A landscape with many valleys, sampled at points; each row gives a point and its height.
A ball rolls from a point to the lowest of its 2 nearest points, and stops where none of them is lower. Distance is the straight distance between rows; heights are no part of it.
(1671): [148 171 124 163 130 162 136 124 144 143 127 153 173 117 182 129 129 129
 105 119 142 137 136 174 167 131  94 127 198  89 126]  height 3.10
(669): [160 154 130 130 101  75 156 128 107 113 145 126 121 108 102 140  71 109
 113 162 147  90 146 137  91 111 126 118 117  99 170]  height 3.39
(304): [123  73 166 113 127 129 144 189 133  80 131 125 135  72 114  90 116 148
  93  86 138 120 142 138  34 131 161 144 122 120 191]  height 4.84
(1226): [ 78 145 126  99 143 120 113 142 141 115 113  60 129 180 150  91 209 152
 108 115  86 102  84 135 178 107 166 119 131 127 173]  height 5.38
(1377): [156 118 134 107 132 182 128 145 121 183 120 136 156 106 108 148 105  91
 180 106  94 186  77 118 114 144  69 105 144 165 103]  height 1.71
(1331): [119  80 150 108 116 157 133 148 113  99  98 137 129 134 105 124 151 132
 141 149 123 123 142  76 120 112 179 125  81 151 139]  height 4.74
(1780): [125  87 100 131 187 168  92 115 152  93 137 149 114 194  69 123 135 122
 162 113 130 108 119 150 181 117 109 148 150 147  98]  height 2.32
(671): [133  95 135 119 103 115 112  99 142 114  96  87 100 177 112 107 134 100
 149 146 150 146 133 102 200 122 120 145 168 125 164]  height 3.50
(1572): [100 127 100 112 148 124  85 103 103 161 176 188 108 147 132 152 104 119
 141 177 174 136 132  53 136 121 134  88  91 115  83]  height 3.85
(1935): [124 132  92  95  65 112  99 110 191 101 119  95  87 118 125 150 110 152
 116 110 155  66 197 146  71 114 148 135 157 151 114]  height 3.00
(143): [ 65 121 115 127  97 113 105 118 172 125 100 142  70  74  82 134 113 153
 130 116 137  98 158 183 112 123 114 183 134 131 164]  height 3.08
(854): [111 152 106 110 119 142 107  85 114 136  82 150 127 147 162 123 163 141
 138 121 146 108 151 135 138 147 131 165  96 155 124]  height 5.66
(1452): [139 129 143 103  68 127  93 147 111  98 153 146 109 153 150 131 106 130
 144 140 132 132 151  94  65 159 137 106 133  98 120]  height 4.45
(1158): [ 81 155 101 128 134 121  80 128 146 171 163 153 137 160 187 179 146  72
 116 181 170 120  86 105 118 125  57  88 123 103  97]  height 4.23
(1637): [ 97 152 132 148 140 135  94 130 108 198 156 195 138 126 169 148 132  83
 139 167 160 120 135  88 109 157 115 108  96  93  95]  height 4.08
(93): [110 100 139 140 157 104 152 152 132 130 192 135 109  67  85 179  67 124
  94 166 165 157 118 161 144 138 123 175 107  89 122]  height 4.07
(1924): [111 119 118 144 157 150 125  86 106 148 148 178 164  83 159 100 112 155
 101 105 115 149 179 154 179 127 170 108 165 142  80]  height 6.11
(1182): [175 106 125 167 140 174 134 111 112 136  90 154 167 100 132  86 158 133
 115 116 129 135 152  75 133  71 160  92  93 183 152]  height 6.09
(1275): [140 117 132 137  92 142  55 104 119 131 157 132 106 119 133 117 129 159
 141 120 126 128 160 131 141 157 147 153 131  94  61]  height 4.03
(1329): [111 156 133 145  77 125  88 171 140 182 103 182 100 108 133 154 123 147
 129 139 198  77 184 101  80 149 129 130 135 128 146]  height 5.37
(1425): [ 69 119  79 109 121 109  78  84 142  96 161 145  55 150 119  90  83  76
 149 150 131 126 148 147 101 125 109 147 105 112 120]  height 3.98
(608): [160 185 112 147  95 122 134 144 133  92 128 159 124 184 136 119 150 130
 131 116 156 132 142 150  84 161  81 157 114 156 148]  height 3.95
(1646): [ 93 115 128 103 161 134 116  98 113 118 109 136 111 111 131  66 136 173
 106 101 154 121 130 149 142 118 126 125 144 128 177]  height 4.66
(1498): [138  90 139 129  85 177 150 161 142 137 143 105 175 162 144 219 180 145
 111  68 122 156 127 144 150 113 166  92 197 140  74]  height 2.03
(929): [147 146 148 184 154 142 114  83 125 155 144 138 123  97 151 130 103 104
 117 151 122 120 135  85 158 111 110 142 119  89 100]  height 2.20
(698): [116 134 135 159 120 158 179 139 142 107  78  91 158 136 131 148 194 146
 103  98  96 124 137 115 124 101 205 168 105 181 122]  height 0.42
(951): [ 85 105  84  96 120 131  71 133 166  93 166 153  77 162 114 115 115 112
 137  86 118 112 126 172 111 138 102 157 140 136 110]  height 4.36
(1074): [162 123 115 121  72 110 137 201 161 124 165 119 163 126 165 159 100 151
  61 135 116 139 155 145 124 116 150 159 175 140 106]  height 4.14
(446): [115 109 128 118  99 129  96 121 169  93 155 106 110  84 184 115  69 144
  81 119  82 113 150 153 113  95 138 179 152  82  99]  height 4.22
(299): [172 127 145 126 102 138 103 184 119 219  90  99 107 128 115 145 152 107
 135 116 141 195 108  93 125 115 123 147 143 200 147]  height 3.35
(862): [180 111 102 104 101 158 150 118 109  91 131 159 164 191 152 156 190 102
 146 110 102 184 108  81 140 114  95  92 153 159 111]  height 3.45
(723): [126 154 134 112 116 125 114 126 130 137  78 139 113 124 109 153 138 151
 168 128 163  95 160 127  92 164 133 127 130 148 116]  height 5.50
(184): [108 115 157 132 116 144 194 135 106  90  64 112 127 143 113 125 187 105
 120  96 121 184 131 138 143 178 160 134 161 153 177]  height 5.16
(1547): [132 190 135 172 103 138  84 125 125 158 164 155 147 132 181 138 161 157
  87 133 147 107 148 146 187 127 131 124 152  97  87]  height 2.87
(291): [130 171 124 125 126 129 104 139  98 135 121 119 104 134 128 109 165 164
 119  95 148 187 105 148  99 161 121 207 102 190 130]  height 2.75
(42): [160 110 129 154 125 132 118  97 110 150 155 123  65 118  88 146  86  57
 163 179 124 173 121 118 142 141 141 155 112  87 110]  height 2.53
(158): [149 111 134  91  75 120  75 124 115  82 108 104 121 194 159 125 147 141
 162 100 119 114 161  93  83 159 137 111 151 122 106]  height 4.62
(1103): [104 118 165 115 183 189 110 136 184 138 106  96 185 116 148 123 109 189
 129  53 109 107 112 142  91 116 143 136 139 123  80]  height 2.85
(1423): [171 130 175 106 195  73 177 142  82 128 138 109 147 125 126  87 145 118
 116 108 145  86  63 124  69 107 119 168  63 147 192]  height 5.55
(104): [ 92  94 162  96 115  63  82 175 116 171 130 142 102 117 104 139 108 169
 157 155 195 104 158 120 165 142 147 124 119 124 120]  height 5.07
(1223): [183 132 118 101  92 111 124 165 121 127 150 113 172 163 153 154 107 180
 120 115 124 148 136 120 125 105 122 105 175 124 117]  height 4.28
(1974): [141  80 170 138 163 161 114 160 116 136 165 135 114 103  96 120 122 151
 126 135 172 121 125  98 119  95 149  93 137  68 124]  height 3.64
(352): [144  98 151 123 149 142 130 125 167 158  97  65 123 160 115 145 116 108
 119 126 110 146 105 134 197  94 106 166 186 130 139]  height 3.11
(1884): [130 177  91 129 100  85 108 131  99 152 138 115  79 127 114  92 115  99
 137 115 147 147 129 165  96 147 101 200  72 164 144]  height 3.36
(1768): [ 75 147  70 148  73  61 108  79 138 129 143 154 102 156 144  82  91 123
 122 119 124 141 160 164 126 107  82 187  45 133 145]  height 4.85
(1559): [102 146 122 121 126 172  95 143 158 160 134 134 150 153 187 190 175 121
 109 146 171 104 110 104 119 102 117 107 162 104  89]  height 4.39
(1911): [173  88 148 101 135  83 131 171 104 140 124 121 173 128 128 140  68 182
 164 142 148 121 130  81 160 108 128  97 147 132 114]  height 4.54
(960): [135 179  91 119 129  95 166 143 115 168 175 129 141 128  92 175  60 116
 117 174 147 151  89 174 134 132 117 107 148 116 109]  height 4.59
(1847): [ 70  55 137  95 132 182 117 157 160  94 104 151 154 138 116  98 164 155
 147  80 100 120 157 192 121 150 201 136 127 161  91]  height 2.63
(1607): [120 135 102 149  88  79 116 108 126 121 102 167  95 135  98 120 115 125
 161 175 171  86 185 114 188 122 113 121 116 117 144]  height 3.97
(399): [126 125 164 161 180  88 188 100 114 121  86 121 154  67 121 151 107 157
 127 161 157 103 152  98 154 139 147  82 116 106 146]  height 6.22
(1031): [ 88 116  94 109 116 127  82 115 166 156 132 125 103 136 151 121 115 114
  93 148 165 131 145 117 154  80 123 164 138 157 119]  height 5.33
(977): [142  69 157 102 186 112 142 158  79 142 178 142 131  88 100 116 137 139
 122 126 161 130  93 113 123  95 163  29 108  97 142]  height 4.04
(1851): [136 132 191 151 120 135 168 193 108 120 101 102 135 162 109 102 143 132
 190  72  82 151  71 103 103 138 132  88 128 120 163]  height 7.56
(1395): [159 130 161 151 161 124 137 180 103  80 158 149 115 132  55 111 127 174
 153 132 114  86 124 190 138 149 113 155  98  93 146]  height 6.94
(1532): [153 143 123 128  97 125 133  81 154 121 109 130 159 109 130 148 135 166
  96  74 156 115 192 168 143 135 172 168 150 152  88]  height 4.26
(1260): [132 147 144 152 104 134 194 167 144  70  99  77 123 139 114 161 193 136
 107  83  78 138  94 110  71 121 174 140 157 174 140]  height 0.95
(1587): [167 161  88 160  78 131 105  88 156 105 150 142 111 114 113 107 132 161
 101 116 163 104 179 148 136 123 154 158 139 140 126]  height 4.41
(1990): [164 125 111 139  62 123  85 171 132  84 158 167 136 152 154 117 117 115
 139 150  85 138 155 165  85 173 101 138 126 117 111]  height 4.29
(403): [119  60 137 104 130 165 147 146 140 102  87 123 159 129 117 109 145 124
 140  80  57 154 126 168 147 123 169 116 165 181  78]  height 1.97
(968): [ 76 146  98 103 144 115 137 122 131 177 180 132 125 156 111 168 119  91
 114 185 144 136  84 163 183 153  90 116 148 113 115]  height 4.78
(166): [ 81 129 139 139 132 188 115 164 149 103 119 137 141 112 146 136 140 143
 123 124  80  77 138 140  97 141 168 101 119 105  92]  height 4.64
(1171): [151 100 139 106 190 141 102 115 149 139  94 118 177  92 127  99  95 211
 146  83 131 101 151 151 117  98 121 112 130 144 101]  height 3.51
(1664): [102 147  92 107 165 127 100 116 184 153 156 124 125 189 154 143 166 110
 113 162 130 104 101 171 192 118  79 127 157 123 140]  height 4.96
(1003): [ 99  90 100 117 171 109 127 118 101 118 119 179 140  99 112 102 115 139
 140 172 122  86 165 143 188 131 142 103 109 130 141]  height 3.38
(1195): [ 61 145 163 118 116  98 108 187 117 139 134  98  86  73 120 119 140 156
 118 122 102 106 105 159  77 145 156 168  87  97 149]  height 3.32
(1570): [ 82 133 126 111 128 196 138  97 107 137 122 146 135 112 139 121 208 150
 145  77 100 146 126 153 128 185 160  66 168 153  88]  height 2.79
(225): [163 136 141 147  84 115 116 168 122 209 117 119 125 121 163 170 150  85
 135 152 126 169 113 106 139 116 113 115 157 130 159]  height 3.12
(1148): [ 95 145 127 115 122 163  85 147 124 123 100 114 144 121 185  82 151 131
 117 127  96 103 134 104  92 117 165  79 111 118 134]  height 4.86
(1707): [110 153 161 151 144 138 192  94 102 118  85  95 104 123 111 118 179 117
 131 111  99 163 107 102 113 157 141 127 123 134 162]  height 5.35
(1772): [145 139 133 143 170 110 180  84 140 160  74 141 177  88 123 157 110 154
 131 150 120 110 154 115 166 120 143 135 127 155 120]  height 6.08
(1663): [155 151 132 130 112 124  95 171  86 112 165 146 121 130 132 119 116 126
 161 140  50 153 116 166 130 172 117 136 134  95  81]  height 4.09
(548): [172 177 102 196  92  96 132  99 131 116 127 147 156 144 133  73  37 123
 143 147 148 120 182 156 125 108  99 118  73 148 121]  height 4.37
(1095): [124 145  79 110 116  94 118 131 168 130 150 109 126 182 138 133 114  49
 115 167 143 140  99 169  87 105  72 101 116 147 150]  height 5.00
(74): [163 104 136 161 122 180 119 153 196 170 103  82 150 116 144 144 143 111
 110 123 101 129 104 152 176  76 110 112 202 113 135]  height 2.74
(1770): [161 117 107 112 130 176 157 121  87  87 151 186 162 157 138 147 136 119
 105 153 130 166 138  91 124 117 119  99 106 140 113]  height 3.18
(1312): [152 148 105 107 112 127 144 133 110 131 116  90 166 163 196 159 206 143
  66 123  86 148 124  88 171  51 174 102 130 162 120]  height 5.71
(1998): [139 129 145 127  98 122 131 180 109  79 140 153 118  78 103  83 110 146
  97 101 126 127 153 174  80 151 127 178 108 119 167]  height 5.04
(1660): [114  91  92 125 172 146 108  96 143  79 147 185 125 149  97  92 140 138
 148 141 138  72 151 139 203 120 113 149 115 125 130]  height 2.92
(1791): [144 171 128 147 129 134 115 138  84 126 140 116 106 101 143  82 166 124
  81 125 127 107 123 111 111  82 140 131 119 122 179]  height 5.05
(571): [136 119  72 103 151 166 144 109 112 105 138 146 167 121 145 180 122 101
 108 137  85 133 118 103 108  96 115  95 127 162  79]  height 2.86
(1428): [126 103 124 112 143  98 116 138 117 140 136 145 129 141 105 125  85 182
 159 140 200 125 154 101 159 152 121  96 138 131 118]  height 4.82
(1612): [173 128 152 181 144 164 182 147 128 100  96 138 159 115  80 170 138 185
 155 121 141 101 142 112 138 126 148 135 133 142 114]  height 6.52
(1569): [158  96 170 125 120 118 182 200 107  99 128 105 144  89 101 135 108 153
  93 124 128 122 136 123  61 102 187 102 124  95 174]  height 4.65
(1992): [131  82 125 118 145 120 156 156 128 113 112 154 127 138  91 174 124  85
 142 191 119  97 142  88 109 126 140 129  75 151 150]  height 4.51
(1145): [134 154 105 141  86 114  81  91 120 120 149 169  92 140 159  54 134 130
 115  80 173 158 133 128 100 113  73 177 129 117 183]  height 4.49
(1467): [119 106 153 156 133 137 180 203 154  99 100 106 112 133  86 101 157 102
 160 102  67 150  73 109 126 103 167 101 110 115 172]  height 7.68
(1487): [118 167  81 156 155 119 115  36 143 138  83 139 149 128 168 106 139 106
 138 128 120  94 173 146 157 120 107 129 120 156 107]  height 5.83
(1268): [153 104 125 142 130 150 132 112 101 155 108 158 153 102 170 100 132 114
  85 126 116 143 168  96 168 101 158 114 141 162 132]  height 5.98
(73): [113  76 118 120 145 150 107  80 156 133 133 152 145 119 138 127  91 136
 135 132 115 106 174 168 208 113 156 117 175 133  70]  height 6.25
(901): [107 137  61  63 137 102 166 114 178 127 117 101 148 160 131 176  88  78
 100 172 157 121 109 110  81 112  80  75 148 159 137]  height 4.83
(500): [103  77 134 109 171 156 117  95 149  87 123 119 107 157 101 137 120 123
 160 126  87 131 121 171 181 158 134 173 129 133  69]  height 3.01
(263): [ 74 154 153 141 137 128 113 222 120 180 139 103 109  73 109 106 158 182
 126 135 124  96 103 123 112 137 195 121  86  89 154]  height 2.82
(1642): [ 98 137  98 138  64  72 136 104 159 172 101 123 108 152 145 154  99  63
 138 202 174 103 175 103 168 116 107 132 114 140 153]  height 4.17
(254): [106 158 163 135 170 127 155  74  97 151 120  80 110 107 148 112 160  79
 117 152 104 133  95  93 116 148 107 122 119 103 171]  height 5.57
(1199): [ 70 125 161 141 159 166 176 109 112 158 142 104 131  93 126 155 109 130
 117 134 127 159  62  97 119 154 130 141 121  77  92]  height 3.28
(1118): [123 103 102  99 133 163  77 101 126 160 138 137 107 144 138 151  93  80
 136 167 140 169 117  61 138 130 132 119 128 133  77]  height 3.56
(1139): [180 110 120 156  80 128 114 124 103  98 215 143  79 123 102 109 119 142
  88 143 124 145 159  96 183 109 138 186 117  96 146]  height 4.69
(413): [ 85 145 137 122 116 169 149 111 102 142  88 114 148 101 172 143 178  89
 138 100  74 183  90 156 131 179 159  88 150 145 101]  height 2.34
(96): [181 205 129 166  87 102 170 128 123 125 120 111 150 149 150 187 112  92
 144 164 126 146 102 116 151 156  62 110 153  88 153]  height 2.91
(1508): [177 134 135 155  81 145 106 136 136 165 137  94  89 128 129 144 103  45
 158 164 108 185 115 123 120 118 107 144 136 126 129]  height 2.89
(1384): [112 144  87 130 101  98 100  73 110  98 166 153  98 128 155  76 115 123
  85 115 124 155 157 130 137 110 117 194  96 118 161]  height 4.77
(742): [111 111 112  75 179  92 129 104  96 167 113 144 150 130 140 128 154 104
 145 119 115 109  82  69  75 158  91  74  71 153 157]  height 4.05
(1357): [188 143 134 159 157 193 160 159 128 109  99 123 152 104  87 136 125 153
 126  98 115 125 109 117  96 102 118  88 150 153 135]  height 6.38
(1163): [108 117 171 129 189 174 127 167 153 130 102 101 170 122 152  82 110 159
 139  67 121 134  73 105  89 113 137 107 122  88 135]  height 2.11
(1439): [138 102 163 119 192  95  95 115  87 187 156 142 124  90 142  66 138 126
 133 130 193  94 122  94  91  63 128 126  69 119 169]  height 5.58
(41): [139  82 158 117 122 190 126 145 170 157 124  75 171 126 125 182 121 151
 134 102 111 142 100 130 152 103 163  99 205 110  92]  height 2.37
(1081): [105 116  89 130 105 111 114  87 134 138 159 143  52 100  75  87  80  67
 137 165 150 163 144 202 117 162 129 137 100 110 133]  height 3.55
(1168): [134 119 118  68 175  84 128 106 102 121  94 110 131 148 139 130 111 151
 180 136 114 107 101  72  66 143  96  69 116 146 126]  height 4.44
(85): [ 88 135 162 146 119 160  86 138 165  98 147 124 111 120 126 155 159 156
 141 114 117  44 138 128  90 142 155 153 118  60 106]  height 4.43
(1594): [138  84 163 118 124 108 140 134 126  89 117  83  67 135  91  95 136 128
 104 141 108 145 124 125 179 119 139 151 161 122 185]  height 3.87
(100): [ 68 129 135 116  81  82  79 152 145 181 120 181  87  93 142 131 112 145
 130 156 189  90 199  97 135 148 167 106 125 153 100]  height 5.26
(1809): [148 134 107 130 167  81 163  79  89 143 104 154 124 113 114 136 123  90
 141 152 149 145 115 103 136 155 108 129  75 154 155]  height 3.29
(377): [136 162 126 126 138  84 175 101  64 174 101 157 175  92 137 145 126 141
 154 143 122 145 111  75 153 171 109  76 100 147 139]  height 3.06
(1224): [124 157  95 154  72  91  99  96 137 120 108 160 118 135 153  54  85 128
 158 123 145 121 185 174 154 127  86 146  80 151 145]  height 4.60
(1993): [120 165 158 145 181 176 109 149 110 146 140 106 144 120 122  92 149 153
 150  83 130 145  75 128  70 149 130 120 108 114 127]  height 1.05
(443): [120 182 115 152 135 166 113 124  82 141 177 159 141 124 166 116 179 158
  88 123 106 167 107 141 183 145 143 122 131 108  70]  height 2.59
(1489): [111 161 165 147 148 154  78 169 118 155 126 106 114 131 102  87 188 199
 160 104 125 112  95 122 121 135 162 128  98 107 134]  height 2.09
(831): [111 108 118 123 114 146 131 131 178  90  88 100  77  57  92 138 104 158
 109 107 134  90 160 166  73 117 160 157 149 141 134]  height 2.56
(1926): [122 137 141 122 147 106 146 108 134  72 114  63 104 147 131  99 133 184
  95 117 139 104 129 130 163 115 127 147 158 109 168]  height 4.24
(309): [105 120 144 126 161 185 126 112 132 109 139 126 139 156  89 120 174 162
 175  89 112 120 104 157 157 165 152  78 166 130  89]  height 2.25
(334): [151 118  95 149  86 176  95 148 191 105 113 175 120 158 129 131 119  85
 127 160 160  92 191 100  89  92 103  88 165 120 138]  height 5.41
(770): [143 156 107 129 139 100 116 134 170 133 136 107 154 145 144 142  62  86
 129 148 146 128 118 145  73 106  73 156 130 127 126]  height 5.17
(1968): [163 141 165 164 183 159  95 119 118 168 160 101 107 105 107 103 156 129
 126 145 141 129  94  96 162  92 127 158 106  96 127]  height 2.76
(1050): [165  75 202 132 159  94 155 181  65 110 144 133 129 143  82 112 137 126
 177 132  98 130  99 116 141 125 152  92  91  92 154]  height 7.28
(1891): [ 74 108 108 106  89 107  89 128 153  78 179 170 110 165 119 123 111 174
 103  83 135 119 127 167 136 136 107 224 120 118 118]  height 4.63
(691): [126  98 181 143 162  79 146 179  63  91 150 137 123 112 100  85 140 165
 158 142 112 113 130 174 175 156 155 102  75  92 165]  height 7.12
(156): [143 136 185 185 168 158  97 148 143 134 164 119 113 102 104 130 125 188
 105 133 184 110 123  74 150  72 143 139 100  76 115]  height 3.26
(853): [ 85 154  95 106 151 121 103  98 163 156 139 106 117 181 154 110 146 101
  83 153 185 140  92 126 171 129  76 150 158 148 158]  height 5.12
(596): [186 163 125 172  93  92 179 122 119 113 155  91 119 135 104 137  84  63
 148 158 131 124 132 145 109 130  78 106 136  75 159]  height 3.15
(286): [140 218  89 166  63  88 141 148 137 151 130 109 101 194 110 107 129 120
 146 134 161 156 133 175 112 151  91 157 106 169 161]  height 3.75
(1461): [111  97 168 161 171 141 185 149 126  77 124 147 143 128  66 154 115 134
 164 138 119  93 116 145 142 165 105 141 104  83 145]  height 6.79
(1920): [172 120  84 110 117 152  94  95 115 144 118 118 148 139 181 119 161 115
 101 120 113 168 139  89 176  71 155 117 142 181 102]  height 5.86
(716): [ 89  94  78  85 142 118 142 127 172 136 126 131 157 129 128 198  78 121
 118 173 163  99 130 111 124 114 122  87 164 136 106]  height 4.67
(1538): [134 162 145 146  87 134 166 169 124  83 116 106 172 150 176 181 225 131
 108  72  72 164  92 133 105 120 128 107 164 171 110]  height 1.38
(828): [103 151  88  85  55  76 116  99 155  89  92 101  86 126 138 132  63 112
 127 143 147 113 181 150  45 156 136 125 139 131 121]  height 3.30
(1285): [118 111  90  90 122 165 111 107 142 124 177 141 128 141 164 160 103  57
 100 169  99 177 116 116 117 122 110 134 142 123  68]  height 3.24
(1314): [122 133 140 101 116 118 123 128 130 124 102  57 161 181 191 121 203 124
  84 103  86 127  97 138 196  69 144 119 145 141 137]  height 5.59
(914): [122 122  99 112 164 175 165 115 130 140 134 153 146 110 123 167 136  84
 159 120  54 152  84 119 137 140  86  87 128 145 115]  height 2.36
(404): [142 155 115  81 148 123 105 123  83 133 139 102  95 152 146  91 156 143
 131 106 121 184  95 139 100 144 113 142 151 182 104]  height 1.94
(889): [146 118 142 126  87 130  96 133 113 109 173 105  94 157 119 121 129 134
 141 105  97 168 129 135 119 179 151 179 162 115  77]  height 3.80
(120): [145 106 116 123 148 109 129  99 107 122 144 138  73 113  59 102 105  82
 177 160 131 157 127 163 163 154 117 116 118 138 133]  height 3.07
(1656): [ 85 176 124 123 124 146 177 119 103 138 159 151 172  76 171 181 151 139
  84 141  97 155  86 164 133 174 117  82 180 107 106]  height 2.55
(890): [130  95 143 136  69 132 128 164 162 111 159 122 129 100 137 161  87 142
  87 141  86 136 144 126 117 123 163 189 134 104 122]  height 4.01
(1191): [137 116 121  89 153 153 127 112 115 151  96 139 131 124 132 114 125 142
 162  77 104 207  93 136 103 170  81 131 158 192 106]  height 0.72
(153): [170 123 106 128 121 144 118 161 178 123 112 142 146 148 140 139  95  70
 140 135 131  95 140 125  78  98  70 113 148 109 145]  height 5.31
(1904): [168 187 106 152 109 108 112 107 127 108 155 134 126 176 155  91 128 103
  95 102 188 190 107 129  79 138  55 204 115 141 156]  height 4.19
(1264): [165 128  81 175  43 142  85 114 139 104 174 154  73  98 120  96 152 130
  90 138 124 137 188 129 169 110 165 181 123 128 147]  height 4.55
(814): [150 170 122 159  78  97 176 135 145 122 130 136 161 199 107 208  90 109
 140 172 173 138 131 126 158 159  91 147 140 110 126]  height 2.71
(834): [140 136 127 153 169  84 157 122 109 187 201 136 123  81  95 148  60 129
 108 169 189 141 100 181 152 104 122 121 113  90 106]  height 4.35
(1114): [124 121 161 122 127 143 143 128 138  79 123 108 100 136  87 145 129 127
 140 105  86 113 114 162 114 165 140 159 173 123  93]  height 3.52
(556): [120 110 112 110 124 178 136 144 146  74 132 171 146 139 110 132 162 140
 106  94 134 111 162 172 123 127 156 138 147 175 122]  height 3.09
(425): [136  59 157 127 101 154 146 141 102  76 104 152 119 150 103  98 153 113
 140 120 123 176 152 125 148 157 187 114 124 146 161]  height 4.97
(856): [132 129 103 134  96 116 112  96 133 129 104 145 102 166 132 113 159 100
 156 141 131 116 175 144 216 141 122 124 153 130 163]  height 3.76
(569): [158 173 104 141 146  71 160  59 126 132 130 142 129  85 128  84  38 131
 144 130 161 112 166 160  99 108 101 121  72 150 121]  height 4.06
(1794): [159 161 109 137 115  96 170 120  96 169 127 163 189 155 123 174 115 130
 154 186 155 123 133  92 168 155  84  50 137 136 147]  height 2.72
(1127): [ 72 154 118 117 145 144 100 118 143 157 106  68 120 116 176  75 195 148
 100 110 102  96 116 139 128 100 185 103 135 127 122]  height 5.13
(1248): [162 137 123 143 207 134 131  38 121 160 122 139 127  90 142 116  97 112
 133 154 116 104 117  88 118 123 117 111  98 107 106]  height 1.69
(348): [109 103 100 100 111  73 159 124 137 137 103 123 118 156 116 169 118  54
 132 208 144 108 125  93 147 130 113 121  89 151 166]  height 4.33
(1928): [114 120  94 106 107 138 114 144 191 147 123 128 168 190 150 183 118 127
 131 156 172  80 144 129 146  88 111  72 180 124  94]  height 4.50
(1574): [124 130 126  71 130 117 118  97 110  87  83  95 110 174 154 109 120 119
 164 115 106 120 134  97  69 155 102  93 156 135 135]  height 4.79
(1485): [ 86 161 147 128  98  97 106 164 156 122  97  99 102 104 104 141 121 160
 128 107 121  74 139 166  71 127 124 189 103  96 175]  height 3.49
(1821): [154 143 112 139 185 117 134  26 118 134  88  89  99  85 110 123  79 115
 133 162 133 152 123 101 118 131 131 170  95 150 102]  height 2.54
(356): [ 91  98 185 126 195  92 157 133 123 153 112 104 138  64 118 127 117 124
 165 147 146  84 111  98 113 129 146  41 109  78 150]  height 5.99
(1956): [136 157 145 137 114 105 169 148 136 181  95 141 156 150 113 165 125 146
 159 156 164 119 112 102 163 171  98 141 126 127 150]  height 2.46
(657): [135 125 120 135 107 175 151 112 134 102  99 105 137 133 160 149 207  90
  77  87  96 170 148 154 125 122 172 168 134 175 103]  height 0.96
(1100): [131  63 152 154  79 194 147 144 157 141 120 117 171 114 130 181 163 133
  97  67  96 165 170 158 160 152 181 142 152 148  80]  height 1.77
(519): [ 96 127 153 104 110 126 155 163 120 115 121 108 149 158 167 157 183 118
 141  84  51 190  82 152 143 162 119 105 169 148 117]  height 1.84
(1208): [102 114 157 114 133 143 155 123 129 135 128 113 108 108  92 171  89 144
 109 148 148 175 105 118 127 135 151 177 136 121 108]  height 3.70
(1097): [159 182  65 149 151 106 165  46 157 146 100 148 172 130 146 154  98 124
 119 168 120  95 151 131 161 122  99 123 115 158 105]  height 5.95
(321): [124  84 200 117 127 110 141 204 115 142 125  91 136 144 105 132 114 141
 202 124  75 135  98  91 128 148 145  88 123  88 140]  height 7.43
(252): [141  92 124 109 190 160 114 128 142 113 126 127  93 148  65 120 151 164
 183 115 124 115 110 116 140 152 120  97 163 145 112]  height 1.45
(574): [153 120 139  94 190  77 176  60  99 155 109 155 128 118 127 101 143 100
 161 137 125 117  90 118 113 181  87  68  57 159 162]  height 3.67
(1335): [109 155 127 136  97 138  45 114 137 111 161 145  95 140 149 119 148 163
 145 119 143  60 171  98 109 143 136 138 112  79  90]  height 4.25
(1843): [147 112 168 138 181  86 195 151  98 108 131  94 131 173 133 123 140  98
 111 123 101 124  51 116 111 121  94 182 107 128 182]  height 5.76
(895): [147 136  96 113 145 110 109  90 152 118  89 136 169 101 153 101 104 202
 128  82 143  94 184 152 116 105 136 164 136 163 123]  height 3.99
(835): [142  54 143 123  86 198 163 129 157  91 124 123 138 134 125 139 154  94
  90  85  60 156 141 166 153 122 191 144 153 161 108]  height 1.42
(552): [108 131 134 137  98  99 115 152 158  82 147 157 138 217 129 107 119 179
 143  70 146 103 133 161 166 138  97 196 139  95 141]  height 4.80
(238): [113 132 147 112 150  92 133 196 105 134 144 112 141 143 133 117 123 124
  93 137 111 116  90 121 111 110  97 188 115 134 190]  height 5.92
(1111): [117 104 148 144 165 101 100  95 115 190 156 174 109  59 137  68 104 117
 123  92 186 111 146 118 137  94 118 157  83 108 196]  height 5.84
(246): [108 155 112 122 159  68 121  45 128 135 128 106  73  69 130  86  47 129
 137 133 156 132 145 136 101 112 124 158  70 137 116]  height 3.47
(488): [ 98 170 139 131 125 166 150 115  78 134 165 132 187 117 159 161 185 146
  94 103  99 168  73 135 191 148 154  89 173 106  86]  height 2.19
(1188): [157  89 167 105 150 106 188 191  52 107 164 137 153  86  93 127 121 157
 113 133 127 159 121  96 110  99 194  46 106 117 152]  height 4.38
(964): [109 122 158 117 149 129 142 135 123 171 118  91 115 120 134 126 144  96
 147 155 118 116 101  82 117 140 118  56 147  90 159]  height 5.77
(1542): [174 170 103 136 127 116  76 139 112 112 135 121 117 148 179  63 145 121
 105 109 121 129 130 133 108  97  89 150 143 129 161]  height 4.81
(1445): [140 105 164 164 135 141 168 149 154  88  78 158 135 136  40 179 116 163
 186 131 123 103 139 149 134 172 120 165 116 142  95]  height 6.64
(1274): [113 151 100 118  98  58 140 136 140 112 120 125 116  84 119 144  71 105
 117 162 130  89 169 170  44 134 133 159 102 117 140]  height 3.59
(1512): [190 126 123 156 158 164 137 111 125 132 101 121 139 103  95 122 131 118
 119 127 150 139 129  80  84  85 115 126 124 167 134]  height 6.24
(76): [144 112 157 129 170 126 136 162  91 141 157 114 113 117 114  79 149 127
  98 120 155  97  87  90  89  72 161 138  63 111 176]  height 5.29
(1943): [105 153 161 151 148 140 191 113  97 148 145 117 176  62 155 162 105 113
 102 122  90 162  78 122 102 163 118 101 138  77 116]  height 2.88

For each start below, name the point where the ball stops.
(399) | (671)
(853) | (488)
(1095) | (1191)
(1772) | (890)
(334) | (1191)

Call two points neighbours if one is among the 2 nearest of the other. Go from one point of each pair to the other, from neighbour to neighbour, staying as low as possible. Name the highest point that can't be avoided.
(1191) / (831) | (1384)
(1248) / (1993) | (1768)
(252) / (488) | (1671)
(698) / (252) | (1570)
(1956) / (831) | (1274)
(831) / (1993) | (1485)
